Points on a hilly landscape, in no order, each with its height.
From any point a climber steps to the highest of the 2 points nearest to it. It stops when none of these is higher. Distance is the straight distance between rows; heights are no part of it.
k267 (h 135): [ 89  76 106 117  99  83 106 107 111 141  97  77  92 102  90  91  82 120
  87 125  98 121 125  73  93  94  84  96 110  85 121  75  92 126  90 137
  88  78 100  92 102  89  72  67 126  96 111 101  99 104  74  97  89]
k227 (h 87): [110  74  79  73 108  54  55 105  99 121 104  99  66 109 103  92 121 124
 111 113  68 115 106  74  93  67 101  84 121  59  95  88 111 120  75 114
 125  71  82 101 113 109  84  89  81  92  97 101  87 130  95 112 111]
k922 (h 583): [124  92  65  98 120 103  90  92  74  77 101  97 125 107 107 107  94  71
  87  92 104  69 127 101 101  93  89 111  97  86 110  81  91 105  97  88
  68 102  98 105  95  89  88  95 111 129  91 101 104  65 115 113  88]
k454 (h 540): [105  97  77  81 118 111  74  95  82  60 107 101 119 120 131 108 110  77
  86  77 108  78 112 121 112  98 107 120 113 108  98  92 105  98  96  95
  82 104  85 111  88  90  95 114  94 113  80  85 104  73 135 119 105]
k232 (h 381): [105  90  88  91 114 100  80  95 113 103  91  86  89 103 102  96  79  78
  95 114  92  93 102  86 109 132  87  91 108 119  84 108 115 101 120  91
  91  98  91  98  92  71  97  66 108 115 118 124 114 124 108 116 114]
k110 (h 551): [ 80 128 118 109  79 102 119 106  99  77  76 144  77  89  82 105  97 112
 107  97 115 111  68 121 110 130  92  98  90 125  90 126  88  88  92  87
 107 101  88 103  82 100 114  96  86  86 118 118  80 110  89  99 104]
k84 (h 298): [100  98  82 101  96 100 103 102  79 105 118 115 117 105  85  82 124 110
 134 116  99  79  90  81 100  94 119 130  80 102 117  85  89 112 112  86
 115  99 129  93 103 133 110 118  96 106  90  91  86 107 133  75 120]
k95 (h 330): [ 85 116 128 102  95 131 118 110  97 138 126 105 104 119  87  85 129 116
 129  98 104  87  88  90  96  98 145 115  90 109 102  93 100  83 121 103
 111 119 130 102  85 126 120 123  69  85  81  62 110  97 118  65 102]
k381 (h 589): [ 87  93 120 102  71  93 112 106 105  83  71  97  95  97  95 116  71  91
  54  90 126 118 109 118  90  97  48 111  90 121 114 122  77 108  67 123
 112  79  94  98 102 106  78  63 128  85  99 118 110  89  78  83  85]
k580 (h 497): [ 86  95 100 116  88  96 102 121  84 100  75 123 101 101  90  85  90  97
  83 107 106  98 108 102 103  93 106 107  80  93 132  88  76 111  71 102
 107  91 110 112 108 104  92  77  91 106 108 100 105  68  89  84 100]
k422 (h 602): [ 81 104  82 110 101 100 120  97 100 104  85 117  76  93  52  93  82 127
 109 124 104 120  82  81 106 128  93  98 106  83 103 113  84 131 103 147
  84  72  82 114  92 113  77  71 131  92 111 127  76 146 101  95  97]
k633 (h 578): [ 93 131 110 113  79  96 107 114  98  80  79 149  89  95 105 104  96  97
  99  95 110  97  73 133 111 141 107  84  85 139  84 112 105  96  93  63
 114 110  89 103  69  80 119 103  56  92 129 118  84  81  89 113 102]
k508 (h 466): [114 107  79 138  99  83 109  93  85 105  99 123 109  92  67  88  82 120
 124 121  89  87 107  74  80 114 103  97  81  84 113  70  87 108 105  87
  93  91 105  80 100 105  92  79  96 121 128 119  86  91  82  91  97]
k995 (h 619): [105  99  84 111 101 117 110 101  93  81  79  98 125  92 107 113  68  67
  70 108 114  77 122 105 113 108  78 105  92  99 115 103  94 106  91  95
  65 102 102 111  95  79  86  82 137 121 103 114 107  68  95 103  85]
k891 (h 641): [ 80  90  92 110  86  79 106 114  98  99  81 115  77  98  79 102  86 129
  92 117 105 135  95  97 104 114  77  96 110  82 107 103  87 125  78 150
  81  71  71 108  85  98  70  78 120  87 111 110  73 121  87  99  89]
k300 (h 334): [118 100  87  92 128 105 102  98 122  82 109  59 128  85 137 111  91  61
  82 104  90  82 119 100 119 101  80  97 120 112  83  94 120 101 123  94
  82 106 108  91  99  77  91 116 144 106  99 108 108 103 111 113  95]
k58 (h 470): [104 102 100 114 118 114  84 101 113 124 118  87  97 120 124 107 108 122
 111  98  79  88  97  96 101 112 137  79 125  95  87 101 145  90 127 104
 103 114  88 100  84  69 115 111  75  89 112  71 118 109  83 110 109]
k235 (h 529): [ 94 107 118 110 109 120 102 100 115 134 121  71 111 115 119  96 106  95
 106  98  97  81 110  87  94 105 127  98 105 120 100  87 122  86 126  94
  98 120 122  91  87  86 111 105  79  88 104  74 121  91  92  96 105]
k306 (h 580): [114  86  85  84 121  92  80  84 106 109 121  73 117 111 116  89 107  70
 116  95  89  67 128  72  86  98  85 115 105 124 104  73 109 109 126  85
 108  98 111  72  83  97 101  87  93 122  92  94 120  88 133  97 117]
k529 (h 446): [ 79 106 106  95 105 122 115  98 118 112  72  91  71  80  85 118  84  99
  87 106 110 123  83  88 102 115  85  92 115  94  69 134 112  89 108 110
  81 104  81 111 111  80  90  80 137  81 102 120 119 136  83  98  88]
k17 (h 374): [121 121 100 110 120 134 105  85  93 122 119 102 100 110  89  93 120 120
 141 110  86  76  91  85  95 104 152 105  96  88  87 110 125  85 147  69
  91 126 114 103 102 103 142 132  81 103  99  80 117 110 105  92 101]
k279 (h 533): [110 109 135  88  76 121 104 101  90  55  82 111 105  89  90 121  91  64
  95  62 133  76  75 118  94 112  67 113  85 136  82 130  55  66  94  63
 122  97 115 109 110 126 102  85  89 109  90 139 118 105 124  90  92]
k537 (h 553): [102 101 127  76  84 136 103  98  95  66  73 108  89  86  83 119 101  68
  97  88 129  92  73  96 108 112  83 125  89 112  77 144  65  66 106  69
 111 104 115 125 122 125 107 106 116  99  71 140 118 133 135  98  95]
k507 (h 541): [108  89 112  65 115 100  83  88 120 104 117  53 114  95 114  80 107  46
 100  74  89  73 120  86  96  94  84 114  99 135  97  86  95 103 111  80
 122 100 119  87 103  97 116  78  86 119  84 113 127  97 122 107 116]
k252 (h 196): [ 94  98 113 130  96  84 113  93 110 112 142  81 132 100 104  99  97 134
 114 123  99 112 122 102  96  99  93 107 109  88 117  72 116 111 113 136
  95  97 114  60  86  97  85 127 131  88 101  73  68  97  92  89  89]
k678 (h 618): [ 88 113 110  96  85 104  92 121 104  89  85 119  97 107 132 103 102  85
  82  83 104 101  94 136 112 126 112  80 100 141  89  98 121 102  83  78
 117 111 100 106  70  78 104  98  50  85 120  99  92  72  84 117 103]
k681 (h 445): [ 94 112 118 114 104 104 116  92 104 110  78 111  67  84  57 106  85 119
 121  99 106 119  75  92  94 112 106  94  97  80  85 129  99  86 104 102
  84 105  69 116 112  92 109  77 107  98 108 124 112 125  80 108  92]
k323 (h 408): [125 116  67 112 127 130  98  97  94 119 104 115  99  99  96  86 107 106
 129 128  81  70 100  70 109 114 143  91  92  89  96  99 128  97 134  59
  91 121 118 105  96  88 123 114  88 113 117  95 113 108  97  98 119]
k130 (h 515): [103 113 147  91  82 134 106  93  98  78  99  94 105 111  94 127 110  67
  95  67 128  89  80 118  91 118  84 100  91 145  70 128  91  52 116  73
 104 119 115  97 101 117 112 103  78  89  87 123 118 117 110  96  91]
k506 (h 296): [ 94 122  98 109 102 115 102  96 100  79 100 108  96 111 130 143  95  99
  92  76 104 103  77 142 106 139 120  63 114 110  63 128 140  81 107  81
  91 127  69 108  61  62 115 121  63  99 106 100 105  85  85 136  98]
k203 (h 548): [ 83 104 116 118  83 131 124 114  97  96  63 107 103 100  81 113  68  79
  73  88 126  84 101 110  92 109  89 103  83 106 113 120  78  76  89 102
  88 109 108 116 103  97  94  60 105 111 100 109 142  77  88  80  93]
k286 (h 440): [110 101  67 118 120 113 100  97  90 123  89 115 100  97  80  85 101 103
 120 129  82  81 107  54  98 110 116  92  91  83 104  87 104 101 112  75
  85 112 108  97 108  92 100  87 101 120 119 109 106 103  85  99 108]
k216 (h 401): [105  85  87  50 107  68  70 109 119  90 123  94 119  77 139  71 133  85
  95  83  85  98 107  98 119  49 101 110 113 103 107  75 118 132  80 105
 140  93 116 105 111 127  96 124  82  91  79  58  88  86 129 105 121]
k399 (h 491): [110 113  85 123  96  76 112  83  85  97 107 126  92  97  57  91  96 132
 140 118  82 100  77  85  85 108 111  96  91  77 101  99  89 105 107  98
  85  92  94  93 104 117 110 100  97 113 119 122  72 121  92 100 101]
k118 (h 579): [ 97 105 112 110 109 108 108  97 119 131 128  61 137  94 136  95 109  77
  94 102  93  78 131  80  96 101 104 109 102 130 123  58 130 103 114  90
 103 111 141  69  78  84  99 111  82  95 105  68 114  58  93  91  99]
k292 (h 471): [115  99  90  96 110  97  79  84 105  90 119 101  97 110  99 104 104 117
 127 107  91  94  92 102 101 105 112 104 108  87  78 116 115  96 123 102
  96 103  79 100  97  95 116 114 107 108 109 101  89 129 109 117 108]
k278 (h 611): [ 92 103  90  71  82 111 107 100 105  55  77 118  93  77 118 121  87  89
  51  94 124 132 101 134 108  77  69  95  95 102  95 127  86  97  69 118
  91  93  96 105 111 101  75 132 143  83  83  94  91  94 102  97  86]
k155 (h 465): [ 72 107 112  99  94 145 134  95 109 103  84  86  88  86  84 115  94 105
  82 107 123 130  91 101 105 104  87  96 102 101  83 129 103  79 112 135
  77 107 101 105 109  91  89 112 158  80  83  98 113 131  81  76  90]
k441 (h 68): [ 94  75  91  94 107  81  61 101  96 121  96 113  66 133 101  95 113 143
 111  98  90 116  98  82  90  86 114  94 126  81 103  97 115 102  94 119
 110 100  71 103  98  84  92  83  66  99 101  85 104 109  92 113 111]
k140 (h 384): [112 110 125 126  97 110 108  81  99 118 105  87  96 120  94 114  84 110
 116  78 100  89  97 110  58 139 112  81  89 129  87  92 110  72 128  86
 101 121  82  82  74  74 120  78  47 106 123 107 122  93  83 118  89]
k759 (h 260): [101 100 133  93  76 103 137  88 111 106 106  70 117  80  89 100  86  81
  84  98 118 106  96 101 101  95  68 119  77 125  93 116  69  92 102  94
 120  92 140  94 126 129 103  99 143  93  85 126  99 121  94  66  89]
k198 (h 568): [ 93 101 106  87  92  94  90 117 107 102  99 112 110 111 137  87 110  89
  81  81 101 103 106 119 106  98 112 105 102 137 115  76 111 114  79  95
 122 102 114  99  87  95  96 109  50  86 111  75  88  62  94 101 106]
k258 (h 114): [111  72  93  94 122  86  73  88 104 134  96  75  75 113  76  93  95 107
 121 109  84 101 109  58  78  97  90  94 109  88  96  96  98 108 111 111
  97  90  75  93 111  93  93  49  98 113 106 117 117 134 101 109 105]
k208 (h 181): [ 99  96  97 124  96  71 114  79  88 114 142  88 119 116  78 101 107 137
 139 114  97 105 110  82  72  91  99 116 100  84 110  79  97 108 118 125
  93  87 100  56  88 123  98 109 117 104  90  96  75 107 105  90  95]
k574 (h 326): [105 120  97 125  96 114 100  97 100  92 115  90 114 121 152 143  90 100
  92  78  93  86  92 133  89 149 125  67 112 119  84  95 150  93 113  87
  94 122  83  90  53  61 118 124  47  92 112  89 101  68  87 132  86]
k212 (h 150): [ 81  82 101 101 106 103  95 120 123 146 103  76  92  90 108  82 101 104
  84 128  87 116 115  70 117  91 111  90 107  83 105  81 113 118  94 121
 103  95 116 105 115  87  83  88 122  92 111  86 102 107  76  90 105]
k490 (h 493): [ 87  92  93  89  95 116  75 118  77  81  75 143  75 113  83  94 105  97
 118  97 105  92  83  91 112 112 127 120  94  94  99 113  74  86  98  92
 106 101  85 137 102 112 108  76  70 109  86 111 113 109 135 112 115]
k707 (h 584): [124  96  98  71 104  60  79  99 104  69 106 100 104  87 116  99 113 100
  99  95  78 108  99 122 122  71  95  91 102  78  82 101 110 116  77  85
 115  88  80 109 118 106 109 136 104  91 101 108  65 110  97 123  90]
k982 (h 520): [ 97  79  79  78 130  94  71 100 121 114 134  66 115 110 137  97 114  80
 108  95  83  80 120  73 105  85  90 105 131 104 105  74 125 115 118 116
 110  99 106  82  83  93  88 105  98 108  87  68 122  93 128 103 123]
k677 (h 358): [ 97  97 109 107 114 100  95 102 124 104  94  65 103  96 131 109  86  80
  80 103  88 100 112 102 105 117  87  79 118 119  79  99 131  92 113  95
  90 111  95  88  95  66  91  85 113 100 110 110 122 100  83 121 105]
k748 (h 467): [106 115 108 125  97  80 131  78  89  90  95 110  79  83  51 101  90 129
 127  98  96 110  69 104  79  97  99 103  95  74  88 117  76  85 100 100
  79  93  73 102 117 122 113 101 115 106 101 136  95 120  83 104  80]
k354 (h 241): [ 99 125 134 110  83  91 124  93  96  88 119 112 109  98  94 100 121 105
 116  95 106  99  77 131 100  96 102 112  83 123  89 106  90  83 101  80
 118 115 119  92 102 121 126 149  97  86 105 109  70 115  87  90  95]
k186 (h 288): [116  81 104  69  99  77 108  93 109  92 127  58 116  92  95 109 105  83
 106 110 113 105 107 113  97  68  72 116 100  96  85 105  74 111  95 115
 107  84 101  90 126 137  97 130 156  93  66 118  89 132 125 100  84]
k189 (h 306): [107  92 124  78  95  69  96  88 106  94 122  70 114  92 105  98 107  84
  91  89 105 113 114 121  89  53  90 112  91 102 100  93  83  96  81 107
 109  98 100  90 125 125 103 118 116  91  82  96  93  97 109 103  88]
k709 (h 273): [103  86 106  86  93  85 115  90 106  99 104  67 103  95  72 104  88  88
 104 112 108 101 101  87  89  94  77 122  90 103  92 111  65 107 101 102
 104  75 102  94 123 134  98  85 146  98  83 137  98 137 113  90  87]
k307 (h 195): [104  90 119  96  88  80 112 105 119 116 123  72 125  78 127  88 103 101
  65 106  91 135 123 116 102  65  87  91  95  93 128  72 101 120  78 117
 102  87 121  84 111 108  84 115 128  82 101  66  80  69  87  91  90]
k291 (h 324): [116 103 138  57  96  80  99  99 109  92 120  82 107  73 119  90 123  80
  81  89 101 121 104 139 110  42 108  99  87  95 107 111  85  82  67  94
 121 110 125 106 135 134 116 146  94  75  72  75  91  90 108 109  98]
k63 (h 229): [110 104  95 108 116  90 114 111 122  88 118  67 113  84 128 116 102 115
  90 110  91 120  95 111 111  91  81  79 120  76  80 111 128 100 113 127
  88  98  90  87 113  86  91 147 159  80  97  86  86 119  85  97  85]
k438 (h 572): [ 91 109 113  81  75 141 126 105  95  75  65 115 107  81  91 111  93  67
  64  98 137  95  80 117 117  97  82 119  77 122  96 145  67  81  88  91
 109 110 140 128 117 122 101 114 126  96  73 118 111 104 114  74  96]
k595 (h 424): [102  97  82 129 108  93  83  99  84 101  75 126  80 110  82 103  86 114
 101  99 101 106 103  90  94 125  89  84 112  84 113  97 102 112  95 100
  84 104  67 105  83  67  91  58  69 116 125 119 114  79  80 128  95]
k775 (h 521): [112 130  75 113  95  86 113  69  92  82 104 141  73  93  44  91  94 145
 145 114  94 103  61  96  96 137 111  93  98  79 103 125  85 107 130 119
  88  86  84 100  89 116 117 100  90 118 125 123  66 144 110 105 106]
k603 (h 378): [107 105 129  97  98  80  96 105 100 109  94  98  90  90  90  87 104  94
 103  96  87 101  99 106  92  80 111  96  85 105  87  98  98  90  83  70
 117 104 102  99 119 109 122  95  79  95 112 116  95  95  75 110  96]
k78 (h 164): [ 87  89  93  96 105 113 101 120 115 114  89  87 108  93 117  81  93  70
  73 122  98  96 117  85 124 106 102 109 100 114 106  95 104 116 100 103
 100 101 127 112 106  90  90  81 120  95 105  97 105 102  97  93 113]
k656 (h 404): [110  92 107 121  96 108  96  88  83 109 103  99  99 121  85 106  83 104
 121  80  99  77 104  88  55 122 102 100  90 125 102  80  87  75 129  83
 106 105  92  81  86  85 105  55  52 126 111 105 142  78 103 100  97]
k224 (h 483): [110 108  69 106 120 107  75  91  90  81 121 100 111 123 134 117 100  99
 101  89  93  79 108 106 103 120 114  91 118  96  90  94 130  96 110  90
  79 116  83  95  71  69 100 101  75 115 106  86 106  76 113 126 108]
k837 (h 425): [130 110  61 107 120 100  73  83  92  90 111 120  97 117 106 112 101 118
 121 108  78  87 100 100 100 129 118  80 108  77  87 108 136 106 123  82
  88 114  81  92  74  67 115 106  71 119 124  94  87 104 102 125 114]
k214 (h 272): [ 97 109  92 118 100  94  94  94  96  70  84 118  91  97 117 145  91 112
  83  79 101 118  80 130 108 123  87  73 120  84  66 131 131  86  89  90
  85 113  45 103  72  60 108 107  83 104 110 106  92  78  77 145  94]
k811 (h 405): [ 97  99  74 103 115 130  91  98 111 127  83 112  88 101  94  95  82  90
 112 120  96  94  95  74 105 145 113  83 105 112  99 117 117 104 133  91
  80 110  99 109  85  67 105  49  92 118 118 110 125 120 104 108 118]
k770 (h 530): [ 93 100 113 103 101 140 111 107  98  96  84 102 100 112  92 106  92  68
  87  87 116  77  93 100 101 110 114 112  93 115  94 120  88  70 111  84
  81 121 110 126  98  92 109  78  93 112  88 112 136  93 109  95 107]
k504 (h 490): [108  96  63 111 118  97  92 109  98 104  91 121  98 106 119 113  95 128
  64 110  81 118 121  99 119  72 112  72 120  36 127  89  98 118  71 128
  56  99  86 115  98  90  77 132 116 106 106  64  77  69  95 110  88]
k716 (h 167): [ 97  95 115 115  90  53 104  88  92 111 123  93  99 113  79  95 108 133
 120 106  89 123 106 102  78  69 100 102 102  77 107  89  93 103  76 119
  97  79  86  78 113 121 103 114 107  95  95 104  68 103  89  97  91]
k903 (h 421): [119  95 107 109 101 112  85  90  81  91  99  97 101 111  87  98  84  80
 122  74  90  62  98  89  62 130  90  97  86 128  97  81  67  77 121  53
 126  88 104  92  93 100 116  48  56 139 120 123 139  91 132  88 111]
k39 (h 482): [111  93  64  99 114  83  87  95  84 102  96 115  97 102 107  99 113 115
  88 111  81 106 118  90 109  58 123  96  96  45 119  87 101 111  64 106
  76  96  86 113 110 109  97 134  99 106  92  81  82  72 105 103  95]
k75 (h 340): [114 101 107  41  95  90  91 107 106  56  98 104 111  58 126  92 119  76
  76  81 110 112  97 144 122  65  94 110  91 107  92 114  87 104  68  91
 119 103 119 120 136 121 101 138 103  85  68  97  78  95 118 121  98]
k731 (h 527): [ 82  94 102  86  84  96 101 125  91 112  92 115 110 104 114  72 112  86
  80  97 104  95 118  92 103  91 115 114  87 125 134  72  91 120  77  94
 133  98 136 100 101 108  89  84  66  98 100  70 104  57  94  73 118]
k274 (h 178): [107  90 104  90 102  92 102 112 130 111 104  74 122  72 141  78  96  79
  64 105  85 105 125  98 117  89  90  97 105 116 121  70 114 131  89 104
 112  97 128  93 105  91  83  96 112  97 115  83  95  70  83 104 105]
k972 (h 545): [ 96 108  76 124 113 118 107 102  95 103  94 113 107  99 104 113  82 114
  81 116 102 108 112 103 109 100 113  89 116  62 114 100 112  97  96 120
  46 112  86 109  92  70  83 110 123 106 105  87  91  74  79 116  86]
k206 (h 348): [ 93 124 132 124 100 133 129  92  98 125 115 102 104 113  75  87 114 132
 130  99 105  91  84  96  93  98 153  99  95  95  98 102 106  70 133 106
  92 131 112 105 103 105 127 126  90  90  88  75 109 108  89  79  92]
k642 (h 588): [102 107 106  74  81 121 112 100  98  67  70 108 103  81 112 118  89  63
  49  89 126 105 103 137 109  83  73 103  85 116 101 130  82  89  73  89
  99 105 113 114 113 102  95 108 128  99  84 109 109  84  98  94  88]
k646 (h 475): [ 99  71  86 101  92  91  86 117  87 100  72 106  98 110  96  87  87  81
  75  95 105  92 136  85  91  84  75 105  93  88 142  75  77 126  72 107
 100  82 104 103 109  97  77  58 100 119  99  99 121  61  90  91  94]
k220 (h 498): [104 112 133  92  96 120 113  90 107  83 114  76 121 107 124 117 105  69
  91  78 121  96 100 124  97 110  82 105 104 148  76 115 110  78 119  92
 106 123 121  78  96 103 104 119 106  85  91 107 110 113 103  93  90]
k79 (h 345): [ 80  98 124 104 109 129  97  99  94 151  93 111  78 136  86  95 116 137
 120  84 104 109  90  87  83  97 148  89 119  88 106  94 121  72 113 121
  97 122  88 112  93  85 102  86  54  96  93  73 130  95  79  96 101]
k573 (h 571): [ 99 112  86 114  96  99 113  89  88  84  75 124  72  93  35 101  76 123
 129 106 104 110  63  78  93 131  95 113  95  80 110 120  66 118 116 124
  88  77  67 118 104 125  85  55 108 108 112 141  99 143 124  96 100]
k820 (h 441): [110  91 102 103  90  89  87 105  75  75  93 116 101 109  90  85  93  78
 114  67 100  75 100 104  80 111  91 115  84 125 105  80  71  92  93  64
 131  84  95  97 105 110 106  65  59 126 111 118 116  81 124  99 111]
k288 (h 72): [100  83  84  75  96  53  67 105  90 120 112 112  84 107 101  82 132 120
 125 108  76 113 108  83  97  59 108 100 106  78 109  75 115 123  70  91
 135  80 100  85 112 133  93 106  76  89  89  89  79 107 102  99 123]
k304 (h 649): [110 102  85  82  92  72  95 103  96  60  87 111 104  79 115 107  95  89
  73  92 105 121 105 131 110  85  72 100  97  96  94 103  84 112  70 102
  94  85  76 110 107 102  85 121 129  92 100 114  69  89  97 117  86]
k695 (h 481): [ 88 114 130  96  93 148 130  91 109  96 113  81 112  99 109 119 106  91
  81  93 129 114  99 124 101 100  81 104 101 124  80 128 105  70 120 116
  88 117 130  86 103 101 101 137 139  79  78  88 111 121  96  75  92]
k10 (h 450): [ 97  80  83 117 106  89  79 118  87  98  70 111  90 116  99  91  84  88
  84  87 105  82 122  88  97 116  76  97 101 101 126  82  91 115  88  89
 102  93  88  97  91  74  86  39  73 124 115 117 133  64  87 113 100]
k909 (h 635): [112  94  97 102 120  91  99  79 101 114 136  59 139  99 128  98 106  74
 113  94  95  66 141  78  78  88  81 115 103 112 121  48 121 103 115  90
 106 108 121  54  75  98 101 110  94 113  91  78 112  57 118  98 100]
k737 (h 451): [100  75  68  61 124  82  70 105 110 115 119  78 105  91 129  85 138  84
 110  86  89  85 113  67 103  54  89 117 118  86 123  65 126 129  89  98
 127  98 113  80  94 125  84 121  88 102  78  53 103  77 131  91 131]
k259 (h 124): [ 95  80  96 107 102  85  96 101 106 139  95  78  95 104  85  84  84  98
 108 114  93  98 122  59  83 106  86 103  96 108 113  77  91 118 107 107
 108  84 106  81 107  95  87  50 110 114 112 118 111 113  90  88 107]
k401 (h 566): [ 82 115 118 113  69 108 127 117  88  78  53 129  80  90  72 111  78  92
  65  83 129 113  88 121 101  99  73 104  77 100 117 133  60  84  66 110
 102  89  95 122 107 114  94  80 111  94  98 114 114  82  86  71  86]
k802 (h 38): [ 83 110  98  97  90  78  94 107 100 110 102 133  73 108  88  77 123 154
 133 118  80 114  86  94 115  99 130  92 102  84 102 103 117 112 100 115
 125  90  99 110  92 114 122 119  82  87 108  84  65 134  90  86 123]
k563 (h 359): [112 120 126 131  84 101 107  91 102 114 116  90 114 113 123 127  93 109
 101  84  91  90 102 131  76 143 118  76  91 135  88  88 135  82 114  84
 110 120  89  71  60  80 125 120  51  86 122  98  86  81  71 117  81]
k701 (h 250): [ 98 109 135 113  86 100 132  98 106 112 123  89 117  89  88  85 110  90
 106 112 110 102  92 109 103  92 104 113  77 122 100 100  83  90 107  88
 118 106 140  93 127 126 114 120 122  92  92 102  88 113  97  77  97]
k860 (h 507): [ 84 119 122  91  99 149 103 111 106  99  80 114  86 125 100 115 106  84
 102  87 118  94  81 117 104 123 133  95 108 123  79 129 111  67 122  92
  87 125  98 126  86  93 113  96  74  90  90  98 128 110 107 104  99]
k318 (h 152): [ 89  84 103 111  91  65  99  92  87 137 131  94 105 111  98  91 126 142
 117 101  87 129 113  90  80  50 106  97  99  65 124  72 106 116  65 119
 106  87 108  73 102 129  98 129  91  90  80  67  76  75  92  83 101]
k718 (h 585): [103 107  71 104 107 122 120 110 108  93  85  93 112  81 114 115  78  92
  60 125 107 107 114 104 123 105  90  91 105  84 108 103  98 111  92 119
  59  98 105 106  97  77  76 114 160  99 102  96  93  85  94 101  83]
k245 (h 251): [106 109  88  96 122 115 110 111 121  86 123  76 109  90 123 106 113  95
 106 117  93  98  91 104 131  94  96 100 116  81  79 122 122 102 129 108
  98 107 110 108 125 100 104 153 155  84  93  93  91 139 113  90  96]
k700 (h 375): [ 83  91  90  99 118 135  92  96 103 147  88 109  83 121  85  87 103 118
 124 110 102 102  92  68  93 121 140  95 116  97 107  99 118  91 136 111
  87 111  95 118  98  77 102  63  80 110  97  84 137 119  93 100 117]
k980 (h 549): [116 116  82 128  86 105 112  77  90  87  86 142  74  79  40  94  72 126
 150 111 101 101  47  82  87 147 100  97  93  95 113 122  63 105 140 104
  93  78  81 110 100 121 108  63  89 127 132 130  95 144 128  91 114]
k822 (h 513): [ 92 110 110  95  99 120  92  99 106  81  97 116  79 111 105 117 107 109
 109  91 108 107  79 122 110 113 109  99 112 108  71 138 118  72 118 101
  95 115  78 110  94  89 117 116 103  88  96 105  97 126 104 117 104]
k242 (h 614): [ 86 100  97 108  75  92 124 107  93  82  84 110 101 101  80 111  78 113
  77 108 122 118 108 115  96 106  58 111  94 102 119 108  72 118  77 136
  88  75  87  99  94 108  67  83 142  89 103 116  77  98  93  85  81]
k835 (h 54): [ 86  94  94  91  95  72  84 112  97 120 113 108  87 109 113  83 129 143
 118 119  73 118  95  94 124  64 123  93 116  60 101  95 118 119  81 129
 129  81 102 107 105 119 106 135  95  82  86  70  70 119 106  86 123]
k412 (h 524): [ 87 110  98 103  85 110 105 112  90  88  80 133  92 103  78  91 102 101
 110 108 107  96  78 101 115 121 111 119  83 115 101 118  74  99  96  96
  99  93 105 124 106 113 102  90 105 101 101 119  92 117 117  94 114]
k519 (h 363): [118  95  93  57 105  71  85 105 113  66 105  99 128  64 146  81 119  86
  74  78  94 108 105 139 122  56  88 101 104 105 106  82 104 126  67 100
 119  95 103 114 127 116  94 132  92  88  85  64  74  77 111 119 106]
k194 (h 211): [ 99 104 116 114  88  84 124  98 119  95 131  67 126  85 126 113  99 117
  82 108  95 132 107 121 104  87  81  92 108  93 104  85 110 106  98 129
  96  89 107  74 106  98  89 144 159  79  99  78  66 103  85  87  85]
k172 (h 528): [116 101  76  87 105  77  90 103  86  85  94 114 111  86 106  81 115  93
  93 112  84  94 109 105 118  65 111 104  90  81 104  86  94 119  67  81
 101  95 100 117 115 113 108 128  95 104 104  96  70  84 107 110  97]
k790 (h 55): [ 79  75 104 100 109  91  71 107 100 121  87  94  85 129 118 104 106 119
  79  87 106 117 112  97  94  82 103  98 125  94 112  93 105  95  82 126
  98 103  83 107  99  73  84  84  73 100  93  79 121  80  92 114 100]
k309 (h 400): [103  99 109 114 106  83  91 105 102 100  78 111  84  93  88 102  94  97
  90  96  93 109 103 104  97 105  94  84  91  92  88 104 107  97  85  69
  99 109  72 103  99  71 111  82  78 108 127 121 106  80  68 128  99]
k494 (h 464): [104  88  83 101  94 111  75 115  66  60  80 135  90 110  79  98  87  84
 114  79 110  73  88  98  97 125  97 116  87 104 101 105  58  91  98  68
 116  85  88 125 101 113 100  54  68 131  99 125 129  90 140 103 109]
k369 (h 102): [112  78  76  93 118  69  80 104  97 119  93  92  70 109  78  97 100 110
 107 122  80 112 112  70  86  83  94  92 109  60  98  90  88 122  80 112
  92  80  70 105 113 109  83  71 104 103 109 126  92 119  86 116  90]
k935 (h 315): [ 72  92 113 104  88 125 109 108  87 138 116  96 112 109  91  76 117  99
 112 111 111  93 103  81  98  84 129 120  82 102 120  85  86  97 109 104
 110 113 135 106 101 125 103 106  97  96  75  64 111  91 123  62 117]
k72 (h 271): [108  90  88  79 109 102 110 103 110  95 132  70 118  90 112 102 119  82
 110 116 108  96  97 110 127  75  91 117 103  89  88 109  87 113 112 108
 105 102 120 106 130 127 103 158 157  87  67  98  89 132 129  93  91]
k19 (h 27): [ 86 106 112 112  91  81 110 103 111 107 127 107  97 102  97  86 115 136
 121 121  84 122  90 107 112 104 103  97 100  96  92  97 118 114 106 121
 114  85 104  88  99 107 109 123 121  81 114  94  60 141  86  85 109]

Where does a climber stop that starts at each point below?
k208: k186
k95: k891
k288: k186
k441: k186
k214: k678
k681: k891
k78: k186
k529: k304
